The views of a scene show one set of named points, each view turned or mirrored, shifted and resized as a whole, with a little noise and some points left out.
In the rows, zero is written as 128.

Scene 1
View 1
pemi: [134 111 132 111 122  66  81 118 121 173 116 176 113 171 179 155 116 192
 131 112 136  76 107  96]
tugeb: [160 129 187 198 147 125 132  95 134 137  70 111  82 140 161 158 166 141
  91 128 138 160 127 142]
Rebe: [137 112 148 179 124 151 103 112 107 128  94 139 116 156 164 113  85 174
 134 143 157  86  85 122]
kelut: [190 134 195 200 137 140 120 101 139 184  69  87  88 151 144 155 188 141
  74 181 111 203 133 183]
Natu: [171 108 165 151 137 134 157 143 138 157  81 149 137 157 108 159 108 150
 112 157 119 135  85 141]
tib: [173 101 173 185 122 170 133 121 125 194  85 119 139 167 112 128 111 145
  95 187 138 136 102 176]
Kegen: [195 123 190 170 147 135 166 126 149 166  62 124 115 149 108 186 163 129
  78 161  91 192 109 161]
Gonel: [167 126 166 140 146  94 147 153 151 142  88 143 112 146 128 157 131 167
 126 158 123 157  87 131]
Rok: [163 110 180 191 141 152 160 136 140 146  78 118 124 147 112 130 111 142
 110 171 155 144  92 159]
Mefeb: [148 110 161 178 117 126  75  85 112 199 102 120 103 171 177 131 141 166
  97 147 151 110 134 151]
zus: [166 129 160 143 140  99 125 131 137 143  85 145 103 151 149 165 139 168
 118 143 110 147  96 123]
vazul: [142 124 171 161 142  73 109 115 142 162 100 126  85 148 173 144 157 168
 115 131 166 133 129 132]
Vev: [142 109 151 199 140 200 167 134 109  60  68 151 137 138 125 115  41 155
 146 138 147  86  41 108]
vud: [165  95 164 129 146 116 193 189 158 154  92 164 161 153  70 146  76 153
 134 175 148 128  61 140]
luga: [180 159 142 157 127 133  78 119 114 109  79 131  80 150 185 145 136 198
 136 169  65 164  69 116]
Nezab: [154 114 165 158 143 120 159 167 148 133  94 136 128 144 112 121  92 167
 142 176 163 135  70 141]
mosom: [178 106 173 170 120 141 115 126 134 221  95 114 131 172 119 131 133 156
  95 201 135 152 113 185]
Nevar: [111  61 139 148 125 145 157 145 117 153 112 187 179 168 106 111  17 156
 143 121 210  13  72 112]
Malu: [194 140 171 157 142 125 148 170 154 141  79 117 110 144 111 143 132 170
 129 213  99 202  68 160]
Mulim: [167 111 184 194 147 162 186 173 153 133  80 110 137 138  83 105  87 148
 131 209 174 161  66 175]
View 2
Vev: [153  75 100  92 155 182 152 102 155 146 139 120 173  93 113  37 108 200
  81 103 160 152 152 238]
luga: [122 154  59 107 103  95 145 116 147 116 164 168 131 141 135 120  95  98
  74  95 200 119 209 157]
vazul: [141  98 106 113 116 127 150  93 141  93 209 164 152 150 164 138 181  68
  80  71 168 150 113 127]
Nezab: [155 113  90 102 124 112 117  80 130 155 189 126 169 124 143  91 174 155
  69 113 156 170 109 197]
Natu: [130 140  85 100 114 118 113  58 146 140 165 150 186 132 110  79 169 127
  96 103 139 140 110 175]
Rok: [123 108  96  96 117 115 134  90 131 141 174 138 185 107 113  74 183 114
 109 112 149 191 114 187]
pemi: [167 121  96 130 123 159 146  49 169 111 195 194 133 160 177 136 126 106
  52  48 173  72  82 136]
Gonel: [143 139  82 101 113 102 107  72 138 123 189 140 172 154 137 112 176 120
  73 102 148 142 137 155]
zus: [135 138  82 104 112 115 122  76 149 109 181 158 166 155 135 116 157 101
  79  88 156 124 145 143]
mosom: [104 149  79 114  88  77 139  70 128 161 182 185 166 104 115  94 183  64
 121 107 166 176  69 168]
Malu: [121 168  60  95  95  50  98  91 119 152 181 131 173 136 117 104 176 118
  86 136 160 178 164 177]
Mulim: [133 111  88  90 119  89 117  97 111 178 180 108 187  93 115  64 194 156
  97 144 151 226 114 226]
tugeb: [108  97 102  97 115 127 152 111 143  79 180 154 179 136 118 107 183  56
 117  85 154 172 159 130]
Kegen: [ 94 156  79  87  95  86 106  73 138 108 164 149 208 143  81  86 201  72
 128 113 126 165 152 138]
Rebe: [147  87 101 116 133 160 173  98 153 136 171 167 141 103 146  88 116 126
  81  77 186 141 109 191]
tib: [105 131  86 107 101 104 146  76 136 161 164 173 177  91 100  69 170  87
 127 106 160 179  79 186]
Nevar: [190  68 123 119 158 213 150  33 166 173 170 156 167  96 151  52 139 201
  64  69 146 119   6 231]
View 3
Mulim: [120  92 174 161 174 163  76 122  90  76 130  84 124 107 212 161 182 109
 105 137  67 143 151 112]
vud: [124  98 138 127 140 152  55  88 160 102  95  55 123  97 182 130 150 119
 110 132  68 159 123 154]
Malu: [139  96 178 181 138 153  90 108 143 128 135 156 106 144 178 145 147 128
  85 154  76 112 125 102]
Gonel: [124 113 136 149 107 147  85  97 141 118 110 132 139 153 155 118 146 147
  93 139 110 136 120 129]
Vev: [ 77  74 181  96 123 213 118  68  68  15 117  92 137  68 151  84 166 122
 140  99  96 161 131 112]
Natu: [105 104 148 139 132 171  81 115 137 109  94  98 115 128 161 108 151 153
 101 121 108 128 109 133]
zus: [112 117 134 143  99 159  98 101 136 115 108 150 139 164 134 102 142 167
  92 131 132 126 112 123]
pemi: [ 94 149  81  88  97 167 103  87 168  91 112 127 174 154  67  99 131 216
  81 107 157 150 126 156]
tugeb: [ 95 121 143 170 104 161 104 146  63 106  99 156 148 193 166 100 174 171
  94 125 165 114 117 103]
vazul: [108 146 100 143 105 144  97 125 103 102 117 146 180 192 131 124 163 188
  78 128 162 138 139 128]
Mefeb: [ 79 148 115 133 152 187 113 165 106  92 122 135 149 172 109 127 168 226
  68 103 171 115 136 122]
kelut: [107 121 164 207 147 162  99 187  89 145 111 168 107 203 182 133 173 178
  69 135 148  79 115  90]
Rebe: [ 79 119 138 102 135 200 121 104  95  43 135 121 156 119 110 112 162 182
  99 100 133 147 145 120]
Rok: [101 105 158 155 152 171  87 136  88  88 110 101 128 134 184 131 177 144
 100 123 110 131 133 115]
mosom: [104 130 143 164 188 175  84 177 136 124 121 109 106 150 157 157 166 189
  65 121 119 104 132 121]
Kegen: [112 101 167 191 123 157  78 152 117 152  78 133  96 174 196 103 157 149
  93 136 127  94  90 111]
Nevar: [ 70 119 100  48 155 198  76  87 126  18  96   2 166  57 121 111 164 169
 124  79 111 195 147 176]
View 4
tugeb: [ 94 143 175 115 119 103 126 116 116  78  93 173 132 129 180 122 135 156
 135 177  74 112 157 155]
Nevar: [157 111 191 226  38  33  98 104   6 161 139 120 128 122  77 124 172 127
 180  75 147 147 132  50]
luga: [142 158 188  70  82  85 174 158 151 103 117 105 107 139 158  56 143 123
  97 177  75 168 163 140]
vud: [124 103 114 183  77 100 126 135 101 184 138 147 122  67  82 139 131  88
 133 117 112 154 146  93]
vazul: [128 156 163 160 105  93 131 135 117  78  98 193 121 131 168  99 161 186
 133 157  95 149 177 121]
Nezab: [127 140 128 168  71  93 123 141  80 153 137 141 129  91 108 113 143 117
 114 146 107 144 159 124]
kelut: [ 66 145 179 126 115 121 166 133 165  81  94 180 117  96 173 128 127 136
 108 170  41  74 186 191]
Mefeb: [117 154 227 173  79  67 161 128 119  68  97 166 108 137 161  97 172 174
 137 126  76 105 187 131]
tib: [ 88 128 197 175  69  84 158 126 110 125 119 143 115  90 120 131 142 109
 125 119  69  75 174 150]
Rok: [ 95 134 158 157  81  97 127 124  85 134 124 147 131  93 126 134 133 114
 123 148  84  98 158 151]
mosom: [ 90 137 187 190  75  94 177 140 141 114 114 166 105  82 125 122 149 124
 113 119  61  82 194 151]
zus: [130 132 161 123 104  96 146 139 144 111 107 157 113 118 148 100 142 136
 132 153  90 165 158 112]
Rebe: [141 152 205 148  58  54 131 126  59 112 124 114 124 143 135  87 164 143
 135 138 105 136 155 117]

In a view up to two points have been moved. Name them for each view, in the order of its rows, or write -.
view 1: -
view 2: Mulim
view 3: -
view 4: -
